Each row is a point on a landscape with many peaks, with its height.
From any point a climber takes the steepest step (rise divided by distance) to one of its 5 nearest points. It stops when none of these is higher. Distance is the straight distance between rows; heights are no part of it.
q793: [ 76 103 124  94  95 102 129 101 112 108 100  72  90  85  63 120]  height 693
q865: [128 120 113  74 122  78  79 138 116  56 127 118 111 107 123 108]  height 254
q512: [ 53  69 106  71  81  90 117 113 130 128  85 105  70  88  83 139]  height 613
q699: [130 109 106  70 113  76  83 119 115  58 137 120 107 124 123  99]  height 320
q444: [ 62  72 101 104  79  94 127 101 124 129  82  82  77  91  72 123]  height 681
q225: [137  97  90  83 103  82  91  86  98  71 142 113 115 135 113  71]  height 557
q314: [ 84 130 143  84 110 103 108 128 109  82 107  87  96  78  86 131]  height 438
q752: [115 134 139  75 123  87  81 137 109  61 117 111 109  99 117 108]  height 187
q878: [ 75 130 131  79 124 119  96 138 111  87 103  92  73  73  89 153]  height 549
q866: [ 45 101 103  70 116 123  89 131 119 106  93 111  55  70 110 185]  height 813
q356: [125 111 123  87  90  91  99  90 101  86 130  97 123 120  94  71]  height 297
q613: [142  88  63 111 102 103  92  54  72 105 124 112 116 129 121  51]  height 605
q70: [ 55 105 119  77 112 117 108 132 118 102  99  95  62  69  94 167]  height 866
q174: [120  99  94 153  86 142 115  63  51 123  57  77 117  84 103  52]  height 141
q197: [111 102 112 130  78 119 112  66  73 115  76  75 121  97  86  62]  height 408
q82: [ 78  97 108 105  91 107 132  97 117 117  86  68  90  87  50 109]  height 724
q161: [133  84  82 131  93 124  87  51  55 114  95 108 117 114 124  30]  height 368
q844: [101  87  99 136  80 115 135  77  92 124  68  69 101  90  66  84]  height 730
q134: [ 99 119 136  89 102 101 113 118 106  90 106  76 106  91  73 103]  height 641
q886: [135 112  86  85 128  70  87 123 124  52 148 120 103 128 132 110]  height 319
q645: [ 71  46  62 117  48  79 123  96 113 140  49  98  96  95  81 110]  height 10
q677: [ 91 135 144  72 122 109  87 136 110  67 115  90 100  82 100 124]  height 204
q815: [133  88 100 150  90 137  98  57  45 126  72  95 119  86 119  40]  height 222
q146: [132  96  26 130 146  98 107  60  68 101 154 100  77 147 103  67]  height 569
q394: [ 37  79 101  64  97  93  80 118 121 126  86 133  68  79 116 166]  height 218
q705: [ 46  66 102  81  63  54  95 119 124 157  52 132 106  86 108 117]  height 342
q528: [ 95  79  73 156  75 124 136  74  80 129  55  63 106  80  73  84]  height 311
q479: [111  97  86 170  83 140 127  68  57 125  48  65 115  75  87  64]  height 102
q527: [127 103 110  97  86  98  90  78  81  86 124 104 118 124  95  62]  height 402
q153: [ 61  53  84  91  62  71 116 109 126 140  60 105  87  94  86 119]  height 507
q910: [117 128 138  79  96  93  93 113 105  72 121  98 119 103  98  96]  height 434
q852: [115 142 121  73 141 101  57 157 119  42 108 120 106  96 141 127]  height 194
q780: [138  95  41 102 134  73 101  84 102  79 160 104  91 146 103  97]  height 458
q831: [138  77  49 122 111 115  88  49  68 110 130 115  98 130 132  47]  height 414
q511: [107 143 132  73 127 100  75 145 111  55 107 118 105  95 130 122]  height 58
q525: [123 104 110 120  89 114 102  66  77 109  88  86 124 106  97  50]  height 358
q894: [ 72 152 134  75 137 127  83 147 111  67  91  97  81  69 116 152]  height 832
q968: [135  89  96 128  90 120  90  57  69 108  98 102 127 110 110  40]  height 426
q380: [ 96  96 110 111  81 112 130  86 102 111  84  62  98  92  57  86]  height 812
q364: [104 118 129 109  92  99 117  91  93  98  99  77 115  96  64  83]  height 646
q833: [139  93  65  94 117  72  93 100 105  69 159 114 101 142 112  90]  height 479
q102: [139  86  60  96 107  93  88  64  82  94 139 116 104 137 112  59]  height 737
q505: [ 61  64  92  93  68  83 127  97 131 133  75  94  77  87  78 123]  height 643
q33: [111 111 119 116  86 110 103  72  79 100  96  78 123 105  82  61]  height 443
q469: [ 41  61 100  64  65  69  85 121 130 144  63 139  87  83 113 132]  height 452
q264: [131  88  40 107 128  92  98  68  84  85 158 111  95 150 106  68]  height 627
q133: [101 123 131  97  93  98 106 101 103  88 105  81 114  95  68  93]  height 877
q217: [135  98  30 125 149  86  99  76  93  82 163  98  91 146  99  97]  height 538
q136: [135  87  87 111  91 106  89  52  74 101 105 105 116 122 114  38]  height 483
q227: [ 28  86 124  70  79  67  64 120 116 165  60 149 100  72 130 129]  height 360
q786: [105  98 104 151  82 131 128  70  75 122  56  68 120  86  76  63]  height 362
q926: [123 119 123  78 103  84  81 118 104  67 132 115 119 110 114  95]  height 291
q97: [ 55  60  95  78  67  79 109 110 133 134  77 107  77  92  92 127]  height 597
q11: [106 156 121  85 141 128  48 156 107  46  79 124  95  79 142 135]  height 361
q767: [ 79  78  91 108  78 100 140  91 116 124  67  74  88  92  55 105]  height 664
q422: [ 70 117 130  88 108 108 111 120 123  99 101  80  74  82  72 146]  height 645
q574: [ 26 108 130  74  85  70  51 123 102 163  66 162 108  73 141 147]  height 334
q233: [105 129 150  81 115  99  91 127 107  74 117  97 107  88  96 102]  height 329
q18: [ 99  81  72 186  75 141 138  78  62 139  38  71 105  67 103  86]  height 17
q745: [139 107  75  83 109  66  90 112 110  64 146 123 111 136 122  93]  height 415
q15: [ 55 126 106  74 132 142  83 138 110  85  86 100  63  69 110 187]  height 689
q798: [133  97  58 100 117  89  95  77  90  82 151 117 104 141 111  76]  height 629
q692: [135 118 103  75 137  84  67 150 125  47 125 131 109 104 144 119]  height 200
q46: [ 92  61  70 134  71 103 142  86 106 131  56  77  97  92  69  99]  height 251

For each start below, name the point where the climber stops.
q525: q133
q512: q380
q692: q102
q852: q894
q815: q102
q227: q380
q705: q380
q469: q380
q752: q133
q394: q70
q926: q133
q161: q102

Call two points neighbours if one is among the 5 nearest of the other. Go from one point of each pair to the other, from neighbour to neighbour, staying as high as possible. Name the lowest point that can't be avoided.
q380 / q102: q527
q894 / q133: q422
q70 / q894: q15
